Each row is a point on a landscape with many peaks, with its height.
From any point a climber takes the steepest step (rise divided by distance) to one of its 6 nearest points. It stops when none of these is higher. Distance is the straight distance between rows; heights are no part of it.
nel: [-44 -39   9  22   6   2 -38  -5   3   7   4   1  33  -8  23 -28  -8 -14
  35  23   3 -33 -16  21 -28  16]  (h 303)
Lefil: [ -3  20   7 -30  -4  -5   6  -4   9  -9 -13  21  -2  16   2   1  25  16
  29  -1 -12  -6   9 -18  32 -11]  (h 357)
zomek: [ 30   2  -1  -8  11 -27  -9 -13  13   3  12   2   6   6  13  14  -6   1
 -11 -10   0  -8  -2   9  19  -3]  (h 499)
tapu: [ 17   9  -1 -17  21  12 -35  19  44  -7   8  -6  16  26   3   4   4  29
  46  -5  21 -17  14 -20   1 -22]  (h 748)
gepag: [ 38  29   8 -16   2 -20  23  -6 -13 -12  -3  -6  -3   4 -13  30  -6  -6
 -30 -13  -8   1 -11  -7  23 -33]  (h 832)
bilez: [ 10 -15 -12  28  20  -2 -24 -30   4   0  26  -3  22 -14  15 -13   0  -6
 -12  -3   3   4   8  25  -6  10]  (h 437)
Solu: [ 27  -9   2 -13  16 -21 -27 -10  24   4  11  -9  17  28  26  12   4   6
  10  -5   9  -5  11  -9  24   0]  (h 470)
zeso: [ 22  16  -8  -5  21 -20 -39 -22  11 -12  16  12   6  10  27 -14   9   2
  16 -20  -6 -20   5  13  21   7]  (h 526)
piv: [ 17  25  12 -10 -13   0  44 -19 -17  -9 -10 -29 -23 -23 -22   4  -9 -15
 -19 -14  -7   7 -10  -6 -22 -12]  (h 423)
Zed: [ 26  -6  -7  18  13 -11 -23  -9  -4   1  21  11  10 -20  -9   0  -4  -5
 -22  -2   6   7   6  33  -7  -7]  (h 313)
Roso: [-26 -49  20  30   0  -4 -20  20  32  22   7 -18  34 -13  30   1 -18   8
  14  34   2 -34  -4   2 -27   3]  (h 652)
kob: [ -5  10 -12 -17  16   0 -14   4  13   0  -3  20  20  17  17 -11   7  16
  35  16   1  -1  18   2  13 -29]  (h 482)
tusu: [ -9 -12  -3  14  -2   8 -12  21  27  13  -7 -10  11  15  15   9 -23   5
  10  16  12   7  12 -16   0 -28]  (h 489)
begid: [ 10  22  19  -8  -9 -33  35  -7 -19  -6  -4  -9 -12  17  -7  19  -4 -11
 -19 -13  -3 -15 -14 -10  24 -10]  (h 621)
mamos: [  4 -11 -18   3  -7  12   8  10 -23  10 -14  -4 -22 -20 -30 -19  -1 -14
 -19  12   7  14 -14   8 -26   7]  (h 343)
bev: [-19   0 -10   4  10  -3  -5  20 -10  11 -17  19  11  -7 -14  -5  -3   3
  14  36  -9   8  13   0   4 -16]  (h 485)
vena: [ -2 -37  -8  26  -7  -6 -13   9  24   4  11 -24   7  -1  13   6 -14   0
   5   2  15  17   1  -8 -22   5]  (h 469)
dogav: [  2 -31   6  36   3  -6  -8  20  30  18  15  -9  21   4  29   3 -16   5
  -4  36  17 -15 -10  15 -37  -7]  (h 439)
Kalog: [-15  15  21 -17 -41  13  55 -11 -18   9 -17 -13 -25 -17 -18 -13  -1 -10
 -14 -30 -20  11  -4   4 -25   7]  (h 539)
famid: [  8  17  -2 -12 -14  10  21  -2 -28  -8 -16  13  -3  -3 -27   1   5 -14
 -23  -4 -18   7 -33   3  15  11]  (h 387)
tad: [ -2 -41 -11  14   5  -1 -21 -19  -5  -2  19   2   3 -13   2  -3  -7  -9
 -20 -13   8  13   7   4  -7  30]  (h 695)
dom: [-10   4   7 -15 -28   7   6  10   7  -6 -11  -1 -12  27  11  11   7   5
  25 -10   9   7   9 -32  12   2]  (h 476)
gan: [ 30  -4   2   9  29 -16 -32 -13  31   2  21   2   5  10  34  -7  -5   3
 -17  -6   2 -20  -9  18  19 -21]  (h 477)
vegi: [-10  10  -8   0  21   0 -19 -15  22  -6  -4  18  14  15  27 -12  -1   2
  26  32  -9 -14  18  10  -2  -9]  (h 577)
Fodok: [ -3 -45   4  22  17  -3 -24  -8  14  22  31 -16  18  -9  20   7 -12   1
 -12   9  18   2   0  13 -19  10]  (h 479)
tava: [ 19  33   2 -11  -9   3  23  -4 -29  -8  -4   6  -2  -9 -30  11   5  -7
 -38  -5 -12  10 -19   6   4   5]  (h 487)
Kipat: [ 13  30   5 -27  -5 -17  30 -12 -17  -3   4   3  -2   3 -12  25   7  -4
 -17 -19 -18 -14 -12  -2  43   4]  (h 516)
pevem: [ 19  -7   2  -1  -6 -14   7  -4 -14 -14   4  -2  -3  -3   4  12   1   7
 -10 -26  -4   7  -7   2  31  12]  (h 260)
tezo: [-12   3  -3  13  -6 -13   4   5  -2   8 -19 -14  -7   6  -1  21  -2  -4
  -1  20 -11  24   9  -7  14 -28]  (h 431)
zuz: [-30 -23  -5  -8  12  12 -13  15  14   1 -11   8  19   3  10 -12  -8  14
  39  29  -8  -8  23   0  -6 -17]  (h 483)
Lor: [-10   7 -11  -5  -2  13   6  15 -18  -3 -22  18  -1 -17 -19  -5  18  -8
 -11  15 -13  18 -12   9  -6   7]  (h 246)
Rasu: [ 13  15   2 -16   4  -7  -5 -10  -7 -11   0  13  -6  11   4  14  15   8
   9  -6  -3  -3   1  -9  30  -8]  (h 463)
timef: [  0   8  -6  -1  -1  17   6   1 -23 -13 -11  25  -3 -21 -17   7  10   3
  -9   4 -14   4  -9  13  14  17]  (h 271)
vogov: [ 13 -10  -9   9   8   4 -15  -9 -24  -5  22  -2   3 -22   1  10   7  -3
 -31 -21  16  16  -2  22   4  34]  (h 351)
tar: [-18  27  15 -22 -14  11  20  20   5 -12  -4  29  -5  24  -8  14  16  18
  22  -5 -26 -11  -3 -39  25   4]  (h 415)
Degi: [ 12   2  -5   5  11  11 -10 -14 -20  -6   6  20  -4 -20 -18 -11  15  -2
 -32  -7   6   4  -5  12   4  31]  (h 263)
liva: [-19  16  -7 -11 -12   3  25  16  -4   5 -23   6 -11   1 -21   9   4   1
  20  28  -8  16   4 -30  10 -17]  (h 272)
Datu: [-23   6   1  -1 -29  10  15   6 -18  -1 -16  -5 -14  -5  -8  -7   3   1
  10 -10  -8  15  -5 -13  12  11]  (h 352)
gugup: [  4   4 -14  -3  14  -3  -1  13  23  11 -11   1  16  20  20  -5  -3  26
  27  11   4  -7  17 -20  14 -42]  (h 550)
nilu: [  3 -10  15  -2   6  17 -45  -8  37   1  13  -1  17  27  18   2  -5   4
  53  -2  12 -17  20   1  -8   3]  (h 468)
liti: [  2   7   9 -10 -22   0  22  13   2  -2  -2 -22 -11  30   6  19  -6  11
  13 -14  -1  -2  19 -34  18 -13]  (h 514)
mupun: [ 16 -14   1   5   4 -13   2 -16 -11  -7  30 -10 -18 -28  -5  12  10  -7
 -35 -13  24  13   9  10  -7  21]  (h 173)
pape: [  3  18   0   3 -16  14  35  -2 -23   0 -23 -21 -29 -28 -34  -3   1 -18
 -23   0  -7   0  -8   1 -37 -11]  (h 307)
sefuv: [-15  15  11  -8 -23  -4  40  15  -9  -1 -15 -19 -16  26  -1  12 -14   4
  14  -6   1  -5   9 -29  12 -21]  (h 465)
nipes: [ -7   2   6 -33   6   6 -23   5  23 -12  -9   6   0  29   6  -3  10  15
  49 -10  10 -18  17 -21  11   0]  (h 546)
zib: [  4  25   4 -11 -28 -13  31  -2  -8  -4 -14  -4 -12   6  -3  10  -1   0
 -10 -12   1  -1  -8 -20  14  -1]  (h 488)
fodid: [ 17 -17  -2   9  10 -14 -33  13  27  10  19  -5  18  26  25   0 -18  23
   4   7  10  -5   4  -1  -4 -19]  (h 407)
Mikik: [ -8  -3  -3   1  -7  11  -4  -2 -20   2   8   3 -28 -22  -8  -1  14 -16
 -26 -23   3  23 -13   0  -2  38]  (h 302)
Duliz: [-38  -6  -7 -20 -16  27  25  31 -13  19 -31  13 -22  -7 -22  -9   2   4
  16  17 -21  16 -11 -20  -7  -4]  (h 692)
Fasir: [-15  27  -2 -17  16  -7   3  19 -13  -6 -19  29   4  10 -17  -5   5   4
   8  24 -16  -6   7  11  24 -16]  (h 410)
lur: [ 26  34   6  -7   5  -1  44 -20 -23  -3   5 -32 -30 -44 -39 -14  -1  -9
 -34 -11   7  -9  -1  -2 -31  -2]  (h 481)
bup: [ 13  26  18 -19 -16 -17  46 -14 -26   3   9 -20 -24   2 -21   9  -5 -18
 -43 -39 -11 -16 -14  -7   6 -14]  (h 649)
daf: [ 17 -10   2  13   8  -3 -43 -11  17  10   7  12  11   5  19  -8   7   8
   8   9   9   2  18  17  12  10]  (h 515)
nufip: [  2  26   6 -12 -18  36  39  -3 -22 -11  -9 -10 -29 -21 -36 -14   6  -9
 -29 -33  -7  -2 -33  -7 -21  34]  (h 474)
Mobig: [-25 -28   4  -5  -4  15 -25  -3   7   8   2  10  26 -16  11  -8  -4  -9
  31   6   8  -9   8  -4 -20  33]  (h 507)
tudo: [-39 -20  12  28   6  -6 -31   6  25  13   7  -4  33  20  20 -30 -14  13
  35  34   5 -24  15  18 -25  -2]  (h 288)
Viruk: [-28  16  20 -12 -44  13  53  -6  -3   8 -27  -6 -29  12 -10  -6  -6 -12
  14 -24 -24   8 -20 -17  -5   5]  (h 406)
lamo: [-10  15  20  -8 -39  28  45   0 -19   4 -11 -15 -34   2 -34 -10   0 -17
 -29 -43 -22   3 -35  -7 -15  27]  (h 663)
kor: [  0  22 -14   2  21 -10  -1 -16  -8  -2  -5  22   9  -3  -8 -13   5   2
  12  15 -12   8   5  22  -3  -6]  (h 590)
putu: [ 11 -36  -1  32   9  -7  -6  -2   5   0  28 -10   8 -19  -8   9   0 -11
 -37   4  22   9   7  11 -33  22]  (h 300)
von: [ -6 -40  -4  30  -5  -5   6   7  11  10  15 -12  13 -28   3  -2 -21  -3
 -12  11  13   8   3  11 -28   3]  (h 377)
kobu: [ -3 -26  -5  22  -6   1  -9   7  21  19   2 -11  19  -5  18  18 -19   6
  -8   9  10   7   8   1   1 -28]  (h 466)
Sitag: [ 31  33   7  -4  -1   5  41  -6 -30 -16  -6 -19 -18 -24 -47   4  -8 -22
 -37  -3  -9  -7  -2 -12  -3   0]  (h 551)
vur: [ 12  20  -5  -5 -11  -2  20   1 -20 -20   4   3  -9 -22 -34   1   4  -5
 -39 -21  -3  -1 -10   0  -4  26]  (h 382)
Vuko: [  4   0  -9   2  17  -9 -18 -10  13   0  -6  11  17   9  14 -15   6  -5
   9  17  -3  -2   8  31  -1 -10]  (h 624)
venur: [ -7  18  11 -14  -7 -10  16  13   3   1  -2  10   8  11   7  16   1  13
  16   4  -7   0  17 -20  39 -23]  (h 452)
rorep: [-29 -23  -6   2  -4   1   2  17  -5  17 -21 -16  -2  -9  -3  10 -10  -8
   8  19   4  18   0  -8  -5  -9]  (h 341)
Leze: [-23   0  -7 -11 -25  19  26  26 -17   5 -29   2 -14 -13 -20   0   8 -14
   3  18 -26  20  -9 -19  -1   4]  (h 480)
paveg: [-33  11   2 -11   7  15   2  23  -7  -7 -14  26   3  15  -9  -5  11  25
  39  16 -10  -3  27 -21  15 -25]  (h 52)
Zab: [  0  -7 -13  38  23  -5 -38 -29  -2   0  19  11  26   5  11 -28  -2 -13
  -7   6   4  -8  10  43 -12  18]  (h 467)
Geluv: [-21  -1  -6  -4 -12  10   5  25  -8   3 -25 -15 -14  -1   0  10 -12  -3
  17  23  -4  19   8 -15  -2 -21]  (h 361)
sati: [ -8  25   8 -33 -28  -9  23  20   2   1  -1 -11  -3  34  -7  20   8  16
  25 -20   6 -28   3 -59  42 -34]  (h 492)
zudot: [  3   6   6 -10  -9 -15  19   9   2  -3  -2 -10  -2  22   3  23  -4   6
   0  13   8   8   3 -15  20 -27]  (h 500)
Simat: [ 22 -10  12   3  15 -13 -30 -22  10  -1  29  16   7  -6  24  -7   2  -5
  -4 -21  -2   3  -4  23   7  16]  (h 823)
buzu: [-23   8   5  -2  26   6 -27   3  24 -10  -2  15  13  13  20 -12   6   7
  40  10   8  -4  20   0  -4 -12]  (h 511)
Tinav: [ 21  15   4  -9 -17  -2  32  -4 -28  -8  -3  -7 -23 -11 -12  18  -1  -7
 -29 -26  -7   7 -27  -7   8  26]  (h 289)
suna: [ 10  -5  11  -6  -1  -3 -37  -8  16  -3   9  -5   7  19  25   1   4  13
  27  -8   0  -2  19   4  17  -3]  (h 473)
Zavu: [  2 -12   6   0 -12  -7   4  -9 -11  -8   7  -7 -29 -17  -3   9   3 -11
 -15 -31   0  26  -9  -7  10  17]  (h 424)
vot: [  5 -17 -13   5   3 -15   0  -7 -15  -1   4  -1  -9 -12  -3  10  -5  -8
 -14   9  11  17  10   9 -10  -2]  (h 807)
guf: [-12 -40  -3  38  24  -4 -18  -4   3  15  27  -4  21 -24   2 -11   5  -5
 -16  -2   8  -1  -3  30 -27  15]  (h 342)
goni: [-22  -3  13 -20 -20  22  -8  12   7 -11 -18  19  -4  16  -3   3  16  10
  27   3  -7  19   0 -36  16   8]  (h 331)
Soge: [ 18 -23  -6  24  20 -14  -7 -12   8   4  37 -15   9 -26  -4   3   4   0
 -25   7  24  -6   1  28 -32   0]  (h 254)
situ: [ 12   2  -8  -5  -2   4 -12 -19 -14 -14   1  18  -4  -4   4  -6  14   3
 -11 -12   2   5   1  11  12  19]  (h 472)
fop: [ 10  -5  -2  21  -2  -4   1  -1 -13   1  -3 -12  -2  -4 -21   2  -9  -6
 -13  11   4  10  -1  14  -1 -10]  (h 643)
riz: [ 11   0   0  -4  16  11  -7  11  35   3  -3 -13   8  35  17   8  -4  24
  28 -10  12 -19  25 -19  19 -41]  (h 608)
zopat: [ 23  17  -8 -33  14  -1   0 -13  -9  -7   4  22   5   6   9 -16  18   6
   2 -23 -14 -18 -10   3  37  25]  (h 273)
nanes: [ 15 -26   4   4   0 -10 -28   6  28  12  21 -29  10  16  40  12  -2   5
  -3  -9  11  -1   4 -19   8  -5]  (h 404)
zili: [ -4   1   4 -26  -1  12 -21  -8  -5  -5   0   7   2   9  13  -3  -1  12
  26 -10  -7  -4   8 -11  22  17]  (h 386)
Rela: [ -8  13  -8 -12 -10  17  19  15 -28   1 -28   4  -4 -23 -30   5   3 -12
 -17   9 -17   7 -12  -2  -1   0]  (h 336)
kenuz: [-17  10 -12  22  38   2 -18 -14  41  -5  25   1  10  42  28 -37   0   8
  42  25   9 -45  14  10 -45 -17]  (h 562)
begoz: [-17  -6   4  -7 -47  28  25   3  -4  -2 -19  -1 -30   4  -7   1   4 -16
  -9 -23 -13  26 -25 -15  10  26]  (h 475)
moz: [  4 -25  11  12  16   4 -33  11  38  24   2 -13  27  28  23   6  -6  23
  30  10  22 -16   4  -6 -16  -1]  (h 384)
suker: [ 35 -27   3   7   8 -27 -10 -12  16  -3  34  -3  -6 -12  18  14   1  -6
 -21 -13   3 -13  -9   8  12  -2]  (h 346)
losol: [  6  -1  -8   2  39  10 -33  11  51   5  13  -3  19  35  34 -14  -7  32
  33   3  15 -30   9  15 -14 -27]  (h 486)
pebik: [  4  33  29 -22 -17  10  49 -17 -24   3 -10 -19 -20 -25 -34 -19  -6 -16
 -33 -51  -2  -7   2  -6 -44  15]  (h 414)
Gemav: [ 22  37   1 -37  -7  -7  41   0 -19 -10  -5   3  -4  16 -23  18   0  -7
 -15 -18 -20 -16 -18 -16  15   4]  (h 380)
raf: [ 26 -10   2  18  16  -5 -26  18  49  14   7   7  28  26  35  -7  -9  15
  17  12  18 -33   5  18  -8 -29]  (h 420)
neti: [-25  -2   0  -2 -23   0  28  14 -13   7 -30 -25 -29 -16 -21  -8  -5 -18
   7   9  -5  21 -23  -8 -11 -11]  (h 355)
bizan: [-24  -3   3   1  15   5 -22  -8  29  -3   6  12   9  11  16 -18   3  15
  38  21  12  -5  13   7  -7  -4]  (h 502)
vinul: [  9  25  10 -23 -10   9  42   2 -16 -11 -10  27  -5  13 -29  18  17  -2
  -6 -12 -26 -16 -26 -22  30   8]  (h 278)
kad: [  7  -8  -3  19  15   2 -12  -4 -21   6   8  13  23 -27  -8  -5   8 -14
 -12  -5   1   9   3  35  -9  20]  (h 230)
molud: [-29 -23 -14  11   1   9  -2  26 -15  16 -20  -5  -6 -34  -6  -6  -8 -20
  -3   7   0  22  -9   7 -13  10]  (h 296)
Lela: [ -1 -13 -10  13 -13  -5  22 -15  -8  -6  19 -22 -30 -15  -7   1   6 -12
 -25 -19  10  15   0  -1 -23   9]  (h 337)
Tuk: [  3  27  -1  -6 -14  -9  33   8 -24   4 -18  -1  -8  -2 -22  22  -5  -7
  -8   8 -10   2  -5  -6   2 -15]  (h 330)
geb: [ 23  -7  -8  11   5 -22  -2 -18   0   3  22 -18  -8 -12   3  12  -1  10
 -27 -15   8   8   3   9  17  -4]  (h 427)
Lala: [  1   3  -3   5  14  17   2   0 -28  -5   9  -9 -26 -30 -39  -8  11  -5
 -33 -15   4  13  -8  -4 -21  30]  (h 216)
zur: [ 28 -18  -9  20   8   6   5   4  -9  -1  23 -22 -13 -42 -21   8 -10   2
 -34  13  17   8   6   8 -41   0]  (h 245)
Soz: [  4 -21  13  30   4  -8 -37  -4  34  17  16   3  21  22  36 -24 -12  10
  15  10   9 -11   6  28 -13 -16]  (h 491)
kag: [-22  18  10 -12 -32  -4  41  -6 -10   9 -32 -17 -24  -5  -5   5  -5 -15
  -6 -16   0   4  -3  -7 -12 -11]  (h 449)
mopip: [  6 -11   7  -1 -10 -15  17 -22 -11  -8  22 -10 -27 -22  -2  14   9  -2
 -27 -32  -1  10  -6  -4  -4  19]  (h 285)
favi: [-26  -9  -1  28  15   7 -21 -13   7   9   2   0  17   4  18 -19  -1  -4
  15  28  -3  -6  11  23 -23   1]  (h 445)
Baken: [-44 -42   1  18   2  -5 -29  13  10  22   7 -13  26  -3  16  -1  -9 -10
  24  22  11 -13   1   7 -20  23]  (h 402)
gami: [ -2  11   3 -23   0   2  -2  33  16 -13   1   3  -5  28   5   6  14  19
  40 -10   4 -16   7 -35  23 -18]  (h 493)
vubiv: [  5  32   0 -50  -9  20  27  -3  -6 -17 -14  32  -1  10 -18   2  16  -2
  -6 -14 -23 -25 -18 -21  41  21]  (h 152)
Pem: [ 16  16   6 -26  -2   4  10   0  -8  -5 -11  28  -1   8 -11  10  13   1
  -1  -8 -13   2  -6 -14  32  11]  (h 328)
gumav: [ -9   6  -9   2 -20  11  29   2 -20   7 -21 -12 -23 -32 -21  -7  -7 -13
 -15 -18  -2  13  -9  -2 -24   4]  (h 385)
vofum: [  8   1   7  -8 -17 -16   2  -3   6   0   7 -11 -16  12   6  11  -7   5
  11 -12  -3   8   5 -17  13   2]  (h 576)
Mobi: [ -8 -11  12   7 -26 -11  18   1   6   9  -3 -27 -24   1   9  15 -14  -9
   5 -11   4  21   7 -24   3 -16]  (h 657)
vid: [-26 -20  -9   5 -11  20   0   5 -19   1 -18   2 -11 -29  -4  -5  -3  -5
   0   1  -5  19 -11   3  -2  31]  (h 229)
Vezo: [ 27   8  -9   5  10 -22   3  -5  -8 -14   2  -5  -1 -18 -11  18   6  -4
 -38  10   7   6  -4  14   2 -23]  (h 627)
lod: [ 17  -8  -5  25  15 -13 -30 -23  17   4  17   8  27   2  19 -24  -1  -5
 -15  19  -1 -12   4  35 -18  -4]  (h 566)
teko: [ 22 -20  -1  19   6 -13 -11   2  15  -4   8 -10  10  -3  12  12 -13  -6
 -16   6   4  12   6   2  -1 -13]  (h 571)
lolop: [ 13   4  -7 -13  16 -13 -21 -33  -5 -14  15   4  -2  -2  14  -5  16  -1
  -3 -24  -3 -10  -4   6  33  16]  (h 508)
kero: [-29 -20   7  -6 -13  21  -4  -4   0   0 -20   5  -2 -14  12  -4   1  -6
   9 -15   6  24 -12  -4   4  25]  (h 195)
noluz: [  8  11  -9   0  21  -5 -34 -20  17  -6  22   5  16  27  27 -13   1  -2
  30  18   0 -21  17  21  -5  -5]  (h 572)
bivo: [ -3 -25  -9  27  24  -5 -22 -21  -6   7  30   4  29 -23   0 -21   6  -5
 -29   3   3  -3   8  44 -24  14]  (h 314)
kez: [ -4  24   2 -18 -25  -2  28  11 -17 -11 -16   8  -2  16  -9  17  -2   3
   9  -4  -9   6  -5 -14  17  -4]  (h 397)
Zoki: [  1 -15 -17  19  25  11 -10   2 -25  13  15   3  11 -39 -13  -9   2   1
 -42   2  11   7  -3  15 -21  38]  (h 139)
ruf: [ 11  20 -14  25  40 -10 -37 -35  10  -3  19  16  13   6  24 -35   4  -7
  13  11  -4 -30   7  24  -3   0]  (h 517)
Rure: [ -4 -18 -19  18  -3   7   3  -5 -18   4  -4  -7   3 -23 -18   2 -10  -5
 -15   5  11  10  -1   2 -18  -2]  (h 569)
vuf: [ 20   0   1   6  26  -7 -35 -10  34  -1  16  11  17  26  27 -14   5   6
  10  -2   2 -17  17  19  10 -13]  (h 560)
vimi: [ -6 -32   6  31   8   1 -34   2  16  10  18  -4  21   5  25  -7 -24   1
   4  15  10  -1   1  23 -21  -1]  (h 607)
Mubu: [-10  15 -15   0  -1   0  22  35  10   7 -13   4  15  16  -7   0  -9  23
   7  22  -9  11  16 -21  14 -50]  (h 390)
kod: [ 30  15 -12   1  27 -17  -3   0  10  -5  -2   2  28   7   3  -2  -3   9
  -6  25  -3 -11  -2  20   8 -38]  (h 659)
Ket: [ 12  10  -5  -2  12 -13 -28 -24  -7 -12   3  14   8  -6  20  -7   2  -2
  -6 -13   0   2  -2  22   7   8]  (h 771)
pafek: [-20   0   3 -14 -30  14  17  15  -3   8 -25   1 -13  13  -1   3  -1   5
  13  -3  -6  13   2 -33   8  -6]  (h 378)
zuzuf: [  2 -31  -2  39  16  -5 -17   0  11  21  27 -10  20  -7   8  -6 -11  -1
 -17  16  14  -6   3  31 -26   1]  (h 453)
Mol: [ 33  26   7  -7   1 -16  33 -10 -23 -12  11 -15 -19 -13 -14  13   2  -4
 -39 -23  -4  -6 -19  -8   6  -1]  (h 625)
Neni: [ 29 -29   4  35  23 -20 -24  -8  28   0  33   6  11  -5  17  -2 -11   1
 -31  -1   3  -1  -2  29 -11  -4]  (h 409)
zigit: [ 16  26   4 -24  -8  12  28  -2 -18  -3   4  20 -12   7 -19  10  18  -6
 -35 -31 -12  -3 -35  -8  17  23]  (h 174)
mar: [  7  -1   5  -9   7  -6 -21   7  23  -3   0   0   7  28  17   9  -2  19
  28   6   8   1  15 -13  15 -13]  (h 538)
Kene: [-15  17   8 -26  -9  -1  26  30   1 -10 -12  16  -8  33  -6  16   7  17
  23  -2  -4 -11   2 -46  26 -10]  (h 681)
ves: [ -5 -22  -9  26  14  -4 -16  19  31  11   7 -12  26  20  16   7 -23   8
  13  36  11   1  -5   5 -17 -29]  (h 408)
mekuz: [ 13 -17 -10  13 -11  -6  24 -10 -10  -3   5 -23 -18 -29 -13  12 -10  -9
 -30   6  15  16  16  11 -37  -2]  (h 484)
mopi: [-29   4  -1 -16 -42  35  39   8 -16 -12 -29  -1 -26  -5 -12  -3   6 -16
   7 -18 -22  14 -18 -15 -11  16]  (h 363)
nev: [ 17  14 -14  -4  12 -17 -16  -7  16 -13   1  12  12  14  21  20  -5   5
  -4  -5  10  -7   9   8  16 -17]  (h 411)
Kevis: [ 54  23   2   3   0 -12  23  -1 -25  -8   3 -12  -6 -16 -26  11  -7   3
 -37  14  -1 -15  -5   8   1 -20]  (h 658)
doz: [-30   6   6 -21   1  18   7  26  -5   1 -24  21 -14   0 -26   2  14  13
  20  23 -22   5   3 -18  14 -24]  (h 258)
viso: [  4  13  -8   4  19  -5   3  18   5   4  -5   1   7  20   4   9  -9  11
   9  22   6   4  14  -8  22 -44]  (h 478)
Vapi: [  3  -3 -11   9  28   0 -24   7  39  12  11   2  19  35  27 -17 -12  20
  20  12   8 -33   9  -1 -11 -27]  (h 490)
duviz: [ -6  21   1  -3  -8 -15  28  16 -12  -5 -18   5   2  12 -22  13   3  -2
   2  20 -12  16  -1  -8  13 -38]  (h 329)
Luda: [-20 -28   3  23   2   2 -35 -10  -7   5  10   9  12 -15  21 -14  -3  -5
  -2   2  -3   8  -2  21 -18  19]  (h 506)
sifu: [  4  23  -7  -2 -12  35  30  16 -29  -7 -11   2 -27 -25 -41 -19  -1 -12
 -38 -11   1  -1 -31 -12 -19  23]  (h 340)
fud: [-15   8 -11   7 -11  12   0   2 -11  -4 -10  22   3  -4 -13   7   8  -7
   2   4  -4  15  10   5  15  14]  (h 233)
tem: [-11 -39   7   8  -7   2 -32  -7  11  14   5 -22  -6   0  35  19  -7  -3
  19  -5  16   2  15  -4 -12  23]  (h 413)
poro: [-38 -26 -10  -4 -16  16  -6  30 -10   7 -24  18  -8  -5   5  -6  10  -5
  25  10  -3  20  -8 -11   0  24]  (h 311)
Zuk: [ -5  30  12 -17 -24  14  41  -9 -14  -8  11 -19 -33 -25 -31 -21  10 -11
 -46 -44  -8  -8 -15 -11 -25  42]  (h 412)
Nume: [-30 -22   7   9   1  -3 -19   9   4   4  -9   4  16  -5  15   3 -13  -1
  13  29   7  13  12   5 -13   5]  (h 360)
nozal: [-13  -1   0  -7  26  11 -34  -6  44 -17   4  -2   0  33  12 -25  18  15
  58  22  19 -29  23  12 -18 -14]  (h 731)
Neveg: [ 18  19 -11   5  23  -5 -24 -27  -8 -12   3  26  10 -10   4 -15   9   0
   3  -2  -2  -2  -3  24   5  11]  (h 628)
Nezum: [ -5 -20  14   8  13   6 -32 -13  -3  -3  -2   8  16   9  17 -15   9  -2
  12   1   9   5   5  13   2  38]  (h 800)
miz: [-30  -1  -4   5  32  10 -29  13  21   8   7   6  25  34  16 -29  -2  12
  49  19   7 -18  20  -7 -15 -16]  (h 612)
bonor: [ -3  -9   6  -9  -7   2 -24   1   4  -3  -3  -7  -3   8  20  16   3   6
  31   3  14   7  11 -14  14  13]  (h 501)
zokep: [-13 -16 -12   9   9   9 -16   6  -3  18 -10  18  15 -13   2 -17   0  -6
  23  18  -9  11  -4  12  -3  14]  (h 322)
Mazu: [ 10  22  -4  -6  -5 -17  19  17  -8   0  -7  10   0   5  -6  19   0   2
   0  11  -9   3   3   1  22 -19]  (h 446)
tob: [  8  29 -15 -20  -3 -12  18  10 -25 -12 -19  17   7   6 -23  15   4   2
  -3  21  -6   5  -7   3  11 -16]  (h 335)
nibu: [  9   1  -8  -4  -1  10 -18 -13  -6 -11   6  22  -7 -12   1  -1   4   0
 -10 -28   8  18  -3  -1   2  44]  (h 210)
goded: [-41 -15   0  -6 -12  20  -3  23  -9   9 -28   0  -4 -12  -5  -7   6  -5
  32  24  -9  18  -3 -14   2   2]  (h 450)
pivo: [-16  -8   1   1   7   5 -42  -6  33   2   6   3  15  16  21 -20  13  -1
  47  20   8 -18  16  15 -16  13]  (h 591)
Gud: [ 10  31  16 -10 -16   8  45  -8 -30  -9  -2 -13 -31  -9 -34   3   6 -18
 -36 -34 -10 -11 -28 -10 -27  26]  (h 464)
pegev: [  5  -3   5  -4 -13  -1  22  -3 -18  -1 -12 -11 -27 -10 -15   2  -7   3
 -25   2  10  26   1  -6  -8  -3]  (h 557)
pavab: [ 15  22  18  -9 -35  -6  51 -21 -22 -15  -2 -13 -24  -2 -27  13  -3  -8
 -23 -31 -12  -1 -15 -14   3  15]  (h 419)
sed: [ 27  16   2 -21  14 -24  -8  -9  -1  -4   4  -7   1   1  15   7  -3  -4
  -8 -10  -2  -8 -12  11  43  -7]  (h 334)

Call two points neighbours if one is among the 6 nearest of the other. Go from one point of each pair to the other, from neighbour to neighbour, staying as high as possible. Name the lowest point that can't be avoided.
vimi and lamo -> Gud
tapu and Kene -> gami
gepag and Roso -> Luda
bup and vot -> Mol
vot and kod -> Vezo
nozal and Simat -> vegi
